Each row is a point on a tangle of strands that fork, close into loops and nearly touch. The rows are in no order.
Points whose rows are less than 39.2 apart are linked; no others are. Some points are linked to none.
k212: [ 19  -1   6   1  26  12   7   9 -16 -10  -5  -5  -5  -5  13   3   5  -4
 -27  19   3   3]
k737: [ 18   4   9  11  17  -7  12   2   2  11  -5  -9  -2  -5  13  -2  11 -20
 -11  20  -2   1]
k788: [  6   0  11   1  15  -6   4  -2   9  -9  -4  10 -10 -13  22  -8   6  -9
  -3 -15  -2   3]
k973: [ 14   6   1  15  12  13  -4   7 -16   4  10  -9  11   9  -2   4   2  10
 -19  23  -8  -5]
k451: [-12  19  -5   2  14 -35   4 -11 -21  -6 -21  24  -7 -17 -13  24  -1 -16
   0   3   6  -3]
k573: [ -3  -8   3   4 -17  23  -8   3  14  11  16 -14   7   3  -3  -3  -7  13
   2   5   0 -18]
k213: [  4  14  -2   3  22 -29   4   6 -14   0 -26  17  -5 -15   8  18  19 -13
 -14  33  -4  -3]
k632: [ 17   4   4 -12 -12  -6  -5  12   7  -4   2   1  18   1  11   4  -3  26
  -8 -15 -11 -29]
k957: [  1  -8  13 -12  13 -15  -4  -4   4   0  -5   2   9   5  10  15  15   4
  -1 -13  -7   3]
k297: [ -7 -16  10  -4  -1  13  -8   0   1  -1  14 -10  25  13   4  11   2  25
  -7 -11   0 -17]
k423: [ -2 -10  -4   1   1  19  12   4   7 -18  15 -21 -18  -8  16 -35  -8   0
  10  -6  12  20]
k599: [ -1 -11 -14  -8 -18  34 -13  18   9   3  10 -17   1   1  16 -10 -22   6
   6 -11  12   3]
k70: [ 28   9   2  -3  21 -15  -4  18  -2  24  -7  -2  13  10  17  -2  16  13
  -4   5 -22  -8]
k982: [ -7   1   4  -1 -23 -20   0 -19   6  -6   4  -4   5 -10 -11  12   0  11
  -1  -7  -5 -19]
k415: [ -6  12   8  -3  11  -4  -5  -1   5  10  -1  19  -5   3 -13  -4   4 -14
  15  -7  -6  14]
k176: [  1  11   6  16   4   3  -1  -9  -2  19   9  -9  -2  -1 -12  -2   1 -22
   6  10   1   9]
k954: [ 10  11   0  -5 -12  -4   6  14   7 -10   4  11  -2   0   3 -18 -22  11
  17 -16   7   5]
k606: [ 23   3  10  -1   5   1   0  17  17  18  -3   0   7   5  13   1  -7  -4
   7   0  -5 -18]
k228: [ 21   2   2   1 -16  -1  -1  29  11  10   2   6  11   0  29 -19  10  12
  12 -20  -2  -9]
k539: [ -8   2   0  -5 -31   1 -14   0  17   2   9   2  14  -3  -5   4   0  15
  12 -18  -8 -24]
k607: [ -9 -16 -11 -15 -29  36 -14  36  12  -2   9  -7   4  -1  20 -13 -10  15
  14 -25  15  -1]
k302: [  0   4   9  11   7   2   7  -5 -16  -1   6   2   6   8 -20   4  10   3
  -8  30   4   9]
k210: [ 29  -1   2 -11   8  -9  -3  22  11  22 -15   6  13  16  12   0   8   8
   1  -1 -16 -17]
k867: [-10 -12  -3   3  -9   8   1 -12  -3   0  10 -11   5  11 -15   6 -11   3
   2   7  11  12]
k757: [ 14   7   2  -2  42  -9  12  16 -15  -4 -18   5  -5  -4  18  -4  17 -15
 -16  28  -1  15]
k108: [  2   7   2  -7  18 -15   5  -1   2   8 -16  18 -12   8 -12  -7  14 -18
  14  -3  -6  23]
k624: [ 19   8  -2 -10  -5  12  -9  27  -1  -5   8  -1   7   2  19 -13 -20  19
   2 -21   1  -6]
k81: [ 14  -3   6  -5  22   4  10  19  -3 -12   3   5  -3  17   6 -27   2   7
  12 -10  -1  22]
k309: [ 13  -7   7  -1  26   5   3   8 -11   8 -10   0  10  16   2   8  30  -6
 -21  24  -7   3]
k154: [-12  -7  12   2  11  12   6 -11 -13 -14   7  -2  -8  -9  -3   0  13   1
 -16  13   7  16]
k371: [ 13  -1   7  10  -2 -15   8  -1   3  19   1  -4  19  20  -8   6  10  -1
   5  12  -5  -4]
k140: [  3  26   2  -2   9 -18  -9  -2 -15  -9 -12  12  -8 -18  -4  22  -1  -6
 -11  14 -11  -4]
k455: [ 10   8   3   0   8 -14  -3  14   6   8  -1  10  12  11  14  -6   0   2
  16 -15  -6   7]
k605: [ -5  -1  -3   4 -11 -12   2   4  11   1  -2  18  12  10   5  -1 -14  -6
  19 -26  10  -2]
k144: [  9  13   3   1  -8  -2   0   9   9  -2   9  -1   8  -2   3  -2 -31  10
   7  -8   8 -10]
k91: [-15  -2  -2  -5 -23  20  -4  16  18   0  12  -1  -5  -8   6 -20 -18   7
  27 -17  17   1]
k976: [ 12 -16   1   3 -15   8   6   8  12  11   0  -2  12  17  11  -6   3  -5
   7  -6   8  -1]
k654: [ -7   4   6   0  24 -19  20  -5  -9  -1 -13  15 -10   5 -18  -8  15 -20
  12   8   8  26]
k839: [-12  -1   6   4   3  -3  -1   1  12   7   0  20   4   8  -4  -4  -1 -12
  20 -21   4   3]
k233: [  1   3   8  10  17   1  -3  -2 -20  -1  -1   2   8   5  -4  13  28  -4
 -14  25  -6   9]
k533: [ 17   4   0  -2 -10  11  -9   1   3  16   5 -13  -7   0  -1  -4  15  -9
  -4   7 -16   8]
k362: [  6  13 -11  16   2  -1   4  -1 -10  -4  -4  21  -9   2  -8 -13  -6 -15
  -3   4  -2  10]
k446: [  6   7   5   9   7   5   5  -6  -9  12   1 -13  -5   3 -14   3   7 -32
  -6  25   4  13]
k78: [ -7   1   9   3 -19 -17   6 -24  -1   0   5 -11  -2  -9 -19  12  14   9
   0   8  -5  -9]
k428: [-16   0   4   1  -9   9  -4 -12  -2  -5  12 -27  -3  -9 -22  18  -7  19
 -11  30  -2 -16]
k915: [ 12   4  14  -2  11  -9   1   5  10   6  -5   3   6   1  -5  14  -6   1
  -2   9  -5 -22]
k673: [-14   7  -1   4   9  -7  -3  -8 -19 -17  -7  22   4  -2 -15  24  -1  -5
 -12   9   4   2]
k690: [ 13   8  -6   0  11 -18  -7   3 -10   0 -12   8  13   6   9  19   3   1
 -13   5 -15  -3]
k869: [  5  -9   5  -6  -5  17 -10  14   0   3  17 -18  23  12   5   6 -14  31
  -3  -9   3 -25]
k393: [-12  18  11  10  17 -17  -8   0 -11  -3   0  -1   9   0 -16  43   3  -5
  -5  20  -7 -22]
k335: [ 15  -3  -1   6  29 -14   9  12   9  14 -21  16   6   9  20  -5  10 -12
  -9  10  -7  -2]
k977: [  6   2   6  -2  19 -14   2   4  -5   0 -22  13   0  -5  -1  28  19 -10
 -20  30 -10 -18]
k537: [  0  -3  15  -3  -7  -3  -6  -5  12  13   2   7   5   4  -9   5  22   6
   4  -3 -18 -13]
k921: [ 23  -5   8 -15  26   2   1  19 -15   7  -3   2  12   9  12   2   8  29
 -20  -6 -12 -22]
k889: [  1  -1  16  11   2  -9  -2 -10   8  11   3  -7   6   4  -9  18  27   2
  -6  13 -20 -19]
k357: [  2 -12  -2 -11   9  -9  11  -5  -2 -21 -11   5 -20   6   3  -6  18 -15
   6  -8  -4  29]
k687: [  1   1   0   8 -23   2  -5   1  10   6  11   0   1  -6  14 -14  -3   3
   8 -12   0  -4]
k390: [  6  -9 -11 -10  -8   4   0   8  -1 -28  -1   9  -6  10  13 -20  -2  12
   4 -26  -2  13]
k519: [ 14   4  -9 -11  13 -25   1   9   7  -3 -24  25   5   4  18  -2   2   3
  -5  -9 -17  -2]
k714: [ -3 -10  -2 -15 -17   1  -1 -13   2 -17   3 -14  -4  -9   3   7 -16  12
  -7  -7   6   5]
k95: [ -7   8 -11   7 -21 -19   3 -15  -3   2  -2  10  -9  -8 -15  -5  -9  -5
  12 -21   6   1]
k804: [  0  -5  -1   0   5   1  -5  19   6  -8  -1  25  13  12  26 -17  14   8
  10 -31  -8   3]
k847: [ 10 -21  -4  -1  -6  19   4  21   6  -5   4   3   6  19  17 -18  -1   3
   4 -18  12   5]
k960: [-19   7  -2  15 -16 -12  -8 -16   2   9   3  -4   3   4 -35  27  -2  -2
   6   2  -3 -26]
k817: [ -7   2   5  -2  -2  22  -7  16  13   1  11   2  -9  -5   6 -17 -12  -9
  21 -18  10  11]
k835: [ -9 -10  -4 -19 -19  12 -10  -3   7  -8  11 -23   7  -6   8   4 -23  22
   2 -12   6  -4]
k819: [ -1   5   0   4 -15   0 -18  15  12   8   7   9  20   6  19   4   3   2
  13 -27  -9 -13]
k630: [  5   2   4   1 -13  14   8   0  12  14  15 -26  -8  -9   1 -23 -12 -10
  12   8  13   8]
k280: [  1  -1  16  11   3  -2   4 -10   8   1   6  -5  -4 -14  11  -4  13  -5
  -4  -3  -3  -4]
k218: [-34  -5 -17   2 -25  12   0 -24   7   7   8 -21  -9 -19 -12  -8 -26  15
   5  18   6 -15]
k367: [-10 -10  -2  -5 -12   3   7 -22  -1 -13  -4  -3 -24 -16  -8  -1   5 -11
  -7  -2   8  10]
k610: [-27  -9 -26  -2 -32  21  -7 -12  10   9   9 -23  -5 -15   1 -16 -24  11
  10  10   6  -4]
k290: [ 15  -6   4 -19   0   2   2   5   8   0  -9   6  -6   6   0  -2   2  -1
   3  -8  -3   7]
k851: [-20  -1   2   0 -31   4  -8   1  23   5  13  -6   1 -22   7  -1 -16   2
  21 -23  11 -24]
k679: [ 23  -1  -4   3   0  -6   2  18   9   4  -8   7   4   0  35 -16   5   2
  -1 -19  -8 -11]
k719: [-19 -14  -1 -10 -16  25   1 -14   9   4  13 -20  -6  -8 -15 -13  -4  21
   0  19   3  -2]
k283: [  7   5  -3  -9  21  -9  -3   6  -8 -18 -10   5  -3   3  15  12 -13  -8
  -2 -12  -2  19]
k221: [ 26   2 -13  -3   5  -2  -6   9 -17  -2 -11   4   5  12  13   2   3   4
 -18   1 -14   8]
k504: [ -6   4   8  12  17 -19  14 -11 -11   5 -15   2  -9 -11  -4  13  24 -32
  -8  25   8   4]
k709: [-25 -17 -16   3 -24  19  -5 -19   8  15   7 -14  -9  -1 -15  -2  -5  -9
   7   2   9   5]
k441: [  0   6 -12   8 -12  17  -1  -1  -2   6   7  -2 -13   6 -14 -22  -8 -15
   8   6   3  20]
k252: [ -7  -5  10  -9 -14  22 -14  18  12   9  19 -20  17   3   1   0 -11  27
  12  -7   3 -18]
k875: [  8   6   5   2  10 -33   7  -6   6  18 -14   4   4   1   4   5  21  -9
   4   7 -14   1]
k619: [ -6   1  10  12  -7 -16   6 -19  -2   2   0  -5  -1  -6 -17  18  26   1
  -8  19  -9 -16]
k443: [ 11  -7  -6  -6   5 -10  14   2   9 -15 -13  15 -21   4   9 -21  15 -16
   7 -12  -7  18]
k711: [ 19   2 -10  -3  -5  15  -9  16   1  -6   4  -3  -6  -1  21 -11 -11   5
  -4 -15  -3   3]
k677: [ 15  -2   6 -14  43   7   0  20 -12   1  -8   4  -1  11  12  -6  15   4
  -8  -3  -9  15]
k955: [ -1  -4  10 -13  -4   0  -4 -11   5   8  -5  -9  -7   0 -16  23  10 -10
  -2   6  -3   1]
k597: [ -8   9  -3  18 -11 -15   3 -14  -4  11  -2  12   2   1 -30  10   0  -5
   2   5   0 -15]
k683: [  6  13  -4  -3  37 -20   3  14 -18  -8 -25  16  -6  -9  18  13  11 -14
 -12  29   0  12]
k545: [ -1  11   5  14  13   4 -10   2 -18  -4  10  -9  17   8  -7  25  -1   9
 -14  21  -5  -8]
k816: [-21   1 -17  10 -21  -1  11 -12   1   5   9  -7 -11  -7 -17 -20 -28   3
  23  -8  24   6]
k73: [-14  -6  -3   4   2  22   0 -15 -12 -14   7 -11 -17  -8  -8  -9   6  -9
 -13  16   6  24]
k693: [-19  -4  -6 -15 -36  26 -16  23  16   2  12  -7   6 -11  11 -14 -13  22
  18 -16   9  -6]
k972: [  4  14  -1  -2  -7 -17   5  -8  -9  -3  -3   7   2   2 -18   4  -9   6
   4   3  -1  11]
k264: [ -2   0   2  15   0   8  -7   0   3  -1   5  14  13   5  -5   5   2   5
 -16   7 -10 -26]
k642: [ -3  -8   1   5 -11  19  -8  -3  10   3  11 -15   7   7 -10  17 -12   5
  -6  10  -1 -24]
k141: [  4   3   0   4 -10 -12  -6  17  14  13  -2  10  16   7  19   2  -7  -8
  19 -23   1  -7]
k967: [ 14  -6  -4  -6  31   1  -3  13  -7  10 -11  10   4  15  17 -12  28   0
  -8   0 -15  15]
k133: [ 15 -10  -1 -12   8  -4   2   9  -5 -13  -5   8  14  16  17   4  -6  18
  -9 -16  -1  -2]
k412: [-19   4 -11  10  -5  -8   9 -18 -10   0   7  -9  -9  -3 -17  -3 -23  -9
  16  -7  24  17]
k246: [ -8 -18   7   0  -2  18  11  -5   6 -12  16 -17  -6  -5  10 -25   3  12
   1  -3  11  15]
k718: [-15   2  -4  13   9 -24   3 -18 -10   2 -11  12  -5  -1  -6  14   4 -25
   7 -17   9  10]
k638: [  4  -3   0 -11 -16  24  -9  11   4   1  13 -10  -6  -1   8 -27   8  17
   9 -12  -2  14]
k457: [-27   6 -16   5 -19  -8  -2 -23  -9  -7   3   9  -8 -13 -25  -4 -19   4
   8 -18  10  -2]
k774: [  7   8  -7  -1  25 -17  -1   4 -13  -5 -18   8   1   1  17  16   0 -14
 -11   9  -4  15]
k526: [ 12 -13   5  -1  26   1   5   8   2  10 -13   7  11  17  12   3  17  -8
 -12   9  -6   0]
k37: [-16   7   0  12  -6   2  12 -21 -13   3  10  -9 -14 -13 -28 -14   1  -4
   0  19  11  15]
k53: [ -2  -1  -7   0  -6  27  -5  -7  -1   2  11 -17 -14  -5  -9 -12  -7  -6
  -6  15   4  18]
k876: [  8  -5   3  -8 -16   7  -7 -10   7  12   4 -21  -3   1  -3  10   8  -6
   0   4  -5   2]
k931: [-18  -1   7  10  14 -21  12 -17 -15   4 -17   8  -7 -10 -17  29  24 -27
  -1  16  12  -7]
k201: [ -6   4   0   6  14 -13  19  -6 -16 -18  -6  14 -12   4 -14 -10   9 -11
   1  12  10  28]
k855: [-15  -2   0   5 -19   9 -10  -8  11  13   9 -16   5   7 -27  20  -7   0
   8   8  -4 -23]
k345: [ 16   9   8   3  28 -14  19   5  -8   1 -10  -4  -5  -2   8  -8  13 -20
  -9  23   2  16]
k30: [  7 -10   4  11  -2  -2  11  -1  11  16  -3   8  11  19  -1  -7  12 -10
   7   1   2  -2]
k657: [  8   7  -4 -14 -21   8  -4  26   9 -11   6   6   5  -2  14 -18 -19  18
  13 -22   5  -3]
k986: [ 18   3  -5  -2   7 -17  -5   8   4   0 -12  13   9  -4  31   1   5   7
 -11 -16 -17 -14]
k206: [ -5   4   5   2   2 -10   1  -4   8  -8   1   6 -15 -14  15  -9   1 -13
  15 -28   0   9]
k75: [ 10 -21 -12 -15  -7  19   0  17  -1 -19  -1   5   1  20  10 -15  -6  15
   1 -18   5  11]
k536: [ -5 -11  10  -2   2  -3  -7  -5   7  -1   5  -3  22   8   6  22   5   9
  -3 -13  -4 -11]
k766: [ 15  -5   7  -9  14   3  18  -1  -9 -22  -1 -18 -16  -2   7  -9   4  -8
 -10   9   8  26]
k381: [ 12  -1 -10  -5   2 -25   7   5   9  -3 -21  20  -9   6  15 -12   5 -12
   9 -16  -8   8]
k707: [  4   1   1 -11 -27 -12  -6  -5  10  -2   3  -2  10  -4   2   5   0  19
   0 -16 -12 -18]
k802: [-12   1  -4   1   6  -4   9 -10  -8 -21   5   2  -9   0 -10  -3 -22   0
   6  -6  18  20]
k125: [-12 -14 -13  -7 -30   0   3 -22   6  -3  -5  -6 -22 -11 -10  -4 -10 -10
   4 -12  13   4]
k939: [  3   3  -3   4  20   4   6   4 -15 -15   1   9  -3  16  -4 -11   7  -5
  -3   7   0  31]
k68: [  3  13  -1  12  15  -4  -3   5  -5  -1  -5  30   5   6  -2  -5   1  -2
  -7   5 -10   3]
k694: [-28 -15  -5   4 -14  14   1 -23   5   8   1  -6 -12  -7 -26   5  -7 -13
   3   0  15  -8]
k56: [ -4 -10   8  -2   8  19   2  -8 -12 -14  10 -13   0  -5   1  -2   5  24
 -22  13   5   6]
k354: [ -4  -3   4   6 -11   3  12  -4  12   1   3   8 -13  -7  -5 -25  -4 -12
  14 -10  12   4]
k170: [-22   6   2   0 -21  -5  -7 -12  15  -1   8  -1   3 -19 -13   8 -22   3
  11 -20   8 -29]
k165: [ 11  11   7   5  13 -10  10  -1 -15 -15   4  -1   1  -5  10  -4   2  11
 -12   7  -4  11]
k205: [-17   0  -8   7 -15   7   9 -22  -2   0   9  -9 -20 -16 -19 -25  -5   3
   3   9  10   8]
k19: [-39  -1 -17   7 -20   7  -8 -21   2   3   9   3  -3 -17 -22  -6 -19   6
  11 -15  12 -10]
k379: [ -5  -9 -16  -5 -29   1   1   8   9 -22   4   4  -9  -1  14 -22  -5   6
  16 -27   5  12]
k591: [ -3  15  10  11  19 -13  -4   2 -11  -3  -3  19  12   0  -7  14  15  11
 -14  20 -17 -16]
k575: [-17 -10 -11   0 -34  13  -3   3  19  13   6  -5   7   3 -11   0 -24   0
  21  -5  19 -18]
k185: [  0   2  -1  -1 -11  14   4   0  10   1  13 -19  -8 -11   0 -13 -33   6
   6   7  14   0]
k733: [ 11   7   1   4  -8  -1  -9   3  -2  14   7  -5  16  20  -8   7   6   5
   3   6 -11   2]
k842: [-15  11   2   8  -8  -8  -8  -4   9  -3   8  11  11  -6 -13  12 -24   0
   7 -19   4 -26]
k589: [  0   4   2 -12  12 -19   7  -4 -12   3 -26  19 -13  -2 -19  16  16 -20
  -2  20   2   9]
k551: [ 25  -1  -2  -5  11  19 -10  20  -9  13   4 -11  12  21   8   0  -5   7
  -3  -5  -2   3]
k336: [  4  -2   3   2   6  17   7  13  10 -10  12  -7 -14   1  15 -27  -4  -9
  14 -14   7  16]
k431: [-36  -4 -11   1 -29  12  -3  -5  18   2  15 -12   4 -23   3  -9 -30  13
  16 -10  18 -23]
k706: [  4   0  -2   1  40 -25   9  11   2  12 -24  17   7   5  14  -5  22  -5
  -5  18  -8  11]
k550: [ -5  -9   4  -6  13 -24   6  -5   8  -2 -13  18  10   7   9  12   3  -6
   3 -16   1  -1]
k238: [ -8   4  13   4   5  -6   3  -5   9   0   4   8   5  -3 -14  11 -18   0
   2  -1   5 -19]
k465: [-16  -2 -26   2 -28  11  -1  -9  -2  -2  11  -8  -8   0  -8 -24 -21   7
  16  -2  10  19]
k783: [-17   2   1  16   4 -24   4 -25 -13   5 -10   6  -3  -8 -12  27  14 -21
   0  -4   7  -5]
k174: [ 10   5 -13  16  -3   8   3   4  -1  -3   1   7  -8   8   3 -24   1 -17
   1  -2  -3  18]
k88: [ 22  -7   7 -10  23  11   9   6 -18 -12   1 -20  -7   0  17  -4   7   3
 -21   8   4  14]
k646: [ 21   1  15  -4  30   4  -5  20  -1  10   1  -6  12   3  17   9   0  13
 -14  -2  -9 -24]
k670: [-20   1   1   5 -12   8   1 -20  -6   1   5 -10 -14 -14 -35  15  -2   5
  -7  32   6 -16]
k503: [ 22   9   8   3  17   1   2  11   5  10  -3  -5  -2  -2  16  -3  -4 -14
  -3   3  -5   3]
k319: [  1  14   8   2  24  -5 -15   8 -14  -6   0  -4  15   5  -2  39   1   6
 -14  16 -15 -16]
k21: [  5  -3  -1  -6   9  -1   5   1  -1 -24   1  -2 -11  -1  11  -2 -16  -2
   2 -13   7  18]
k61: [ -1 -10  -2  -1  -2   2   4 -11   1  -6  -4  -1 -18   0  -2  -2  11 -22
   2  -8   2  21]
k856: [ -2 -13   9  -3  -1  23   2  -6   1  -2  18 -22  -3  -8   8 -13   3  19
 -10   4   4   1]
k959: [ 10  -6  -2  -6  -3  29 -16  21   4  11  11 -14  11  13  12   3 -12   5
   4 -13   5  -3]
k743: [  5   9  10  10  -4   1  10  -6   8  19  11 -19  -5  -6 -18 -11  -6 -13
   9  15   9   0]
k110: [ -1   7  -3   7 -12 -18   1 -14   3   2  -3   2 -10 -12   4   0  -4 -15
   9 -19   0   0]
k299: [-32  -7 -15 -13 -35  11   1   6  16  -5   8  -8  -8 -14   6 -24 -22  14
  32 -17  19   7]
k738: [ -3  10  -1  19  -3 -13   7 -14  -6  18   0   5  -1   3 -19   0   4 -19
  10   3   5   3]
k951: [-15  -4   7   2   0  16  -5 -12 -10 -15  12 -11   2  -8 -11  14  -1  17
 -20  23   1  -8]
k702: [ 12  -2  12 -10  31  -7   0  12  -7   2 -17   5   9   4   4  24  18  11
 -22  24 -13 -20]
k365: [  0  -2   3   5   5  13 -12  11   6   0   3  21  20  12   4   1   1  13
 -10  -9  -9 -21]
k862: [  5  18  -4  -1  14 -19 -16   7  -6  -3 -11   9  19   5  -1  34  -7   3
 -13   8 -20 -22]
k59: [  0  -5   3   5  10   9 -10  10   2  -3   4  20  17   9  21  -8  10  12
  -5 -22  -9  -9]
k554: [ -5  -7  -5 -10  -8   6   0 -15  -8 -21  -2  -1 -16 -10  -6  10  -8  -2
 -15   3   5  10]
k92: [-14  11  -8   4  16 -32   4 -12 -13  -7 -21  26  -6  -7   0  14   6 -20
   1 -12  -1   7]
k121: [ 14   2   9  -6  37  -1   0  14 -14  -5 -11   7   2  -4  14  12  10   6
 -23  15  -7  -6]
k227: [-19  -8 -14 -17 -25  18  -8  -6   7  -1  13 -29   4 -12   7 -10 -27  31
   7   5   6  -2]
k901: [  7   1   9  11  16 -12  13  -9   4  12 -14   0  -7  -8   2  11  16 -26
 -11  20   0  -9]
k609: [-21  -3  -5  -2 -11   6   0 -24  -6   4  -5  -2 -14  -6 -43  16  -5  -4
   1  13  13  -6]
k739: [-20 -14 -10   3 -26  -4  11  -5  10 -13  10  -4 -11  -3   4 -26  -1   2
  28 -24  16  17]
k378: [ -3   7   1  20   7  -2  -1  -6  -6  -1  -2  24   7  -1  -5   3  10  -2
 -16  13 -10 -10]
k734: [ 23  -5 -15  -1  -4  10  -1   8  -8  -9  -5  -1  -4   8  18  -7  -2  -2
 -17  -5  -5   8]
k601: [  3   7  -2   6  21 -11   5  14   1  -3  -1  18   4  17  11 -19   2  -4
  18 -14  -4  20]
k870: [ 11  11  -2  -5  -2  -1 -10  -2  -5   9 -10   2 -11  -1 -13  20   5 -17
  -9  15 -12   1]
k992: [ 25  -5   5 -16   2   5  -3  20  -1   2   0   5  10   4  14  -6   5  29
 -13 -15 -12 -25]
k744: [-27  -3 -13   1 -26  14 -15 -11   6  -2  13   1   7  -5 -11  -4 -16  13
   5 -10   2  -8]
k90: [ -7   0  -7  -2  -5 -19   4 -14  -1  -1 -17  17  -2  -2 -19  21 -12 -19
   0 -15   9 -14]
k975: [ 13  -5   0 -15   8 -20   9  -4  -8  -6 -16   0  -5  10   6   6  18  -7
  -2   3  -5  25]
k480: [ -3  20  -6  -2  -3 -24  -1 -12 -18  -6 -15  11 -15 -18 -16  20  -2 -15
  -5   3   2   2]
k28: [  4  -5  22   4   2   3  12   0  17   8  10 -10  -1  -5  14 -19  12  -1
   9  -7   7   1]
k45: [ -9   2  10   9  -1  -3   2 -10  -3   1   1  -3  -7  -6 -28  20  10  -2
 -10  27  -2 -22]
k241: [ -8   8  -6   1 -11   3 -23  -8  -6  -1   6   1  11   5 -14  22  -3   5
  -5  -2 -15  -6]
k216: [ 25  -2   6  -9  32  17   7  23 -13   0   1  -7   0  17   9 -19   7   5
  -4  -4   0  17]
k765: [-20  -6 -10 -14 -36  14 -14   6  14  -4   9   2   8  -7  -3  -8 -13  21
  11 -17   2 -12]
k508: [ 18  16   0   7   3  -2 -12  -1  -8  15  -3  -8  -1   1  -2  11  11 -12
  -8  16 -20   1]
k12: [ 16   2  11 -11   2   0  11  -5  -2  -1   1 -23 -14  -7   2  -6  -2  -9
  -3  10   5  17]
k313: [-21  -3 -18   0 -22  28  -6  -7   6   8  14 -22  -9  -8   0 -27 -17   6
  12  13   7  15]
k187: [21 -1 -5 -6 -5  8 -5  7 -6  5  3 -6 15 21 -7  5 -9 13 -6  5 -2  2]
k576: [  9  -8   6   6   9  19 -12   4  -2  10   8 -11   8   5  12   8  16   3
 -18  -2 -15 -12]
k152: [  5  -3   6 -14   5 -17  11  -9  -6 -10 -19  14  -9   0  -9  10  13  -8
  -5  10   1  13]
k274: [ -4   3  10   9   1 -11  -4  -5   2  -9   5 -12  10  -2  -6  29  -3  12
 -13   8 -10 -30]
k534: [-25  -6  -9  -6 -14  16   2 -23   0   0   7 -20 -18 -21 -15  -9 -15   8
  -2  20   9   4]
k577: [  5  -3  -7   0  23   1   8   4 -15  -9 -10   5  -5  17   2  -9  28 -19
  -7  13  -5  34]

How many points has the smallest loop of links through each point below? Write 0 if it is on no loop.
k423: 18
k876: 5
k216: 0
k551: 0

A piece is two or more points that can be reached from each other along the links. Count, over all rows, the pieces, the separate loops (a circle has one, a figure eight two, a Y none), the forks (points with three links) and the tips (points with one).
pieces: 5
loops: 2
forks: 21
tips: 27

Name the points in between on the shortest way along the links from the first point to the second, in order.
k694 / k280: k609 k670 k45 k619 k78 k982 k707 k539 k765 k744 k19 k457 k95 k110 k206 k788
k605 / k335: k141 k455 k601 k81 k216 k677 k967 k526
k59 / k889: k365 k264 k378 k68 k362 k174 k441 k53 k73 k154 k56 k951 k428 k670 k45 k619
k218 / k238: k610 k313 k465 k816 k412 k802 k21 k283 k774 k683 k757 k345 k737 k503 k606 k915
k345 / k212: k757 k683 k213 k977 k702 k121
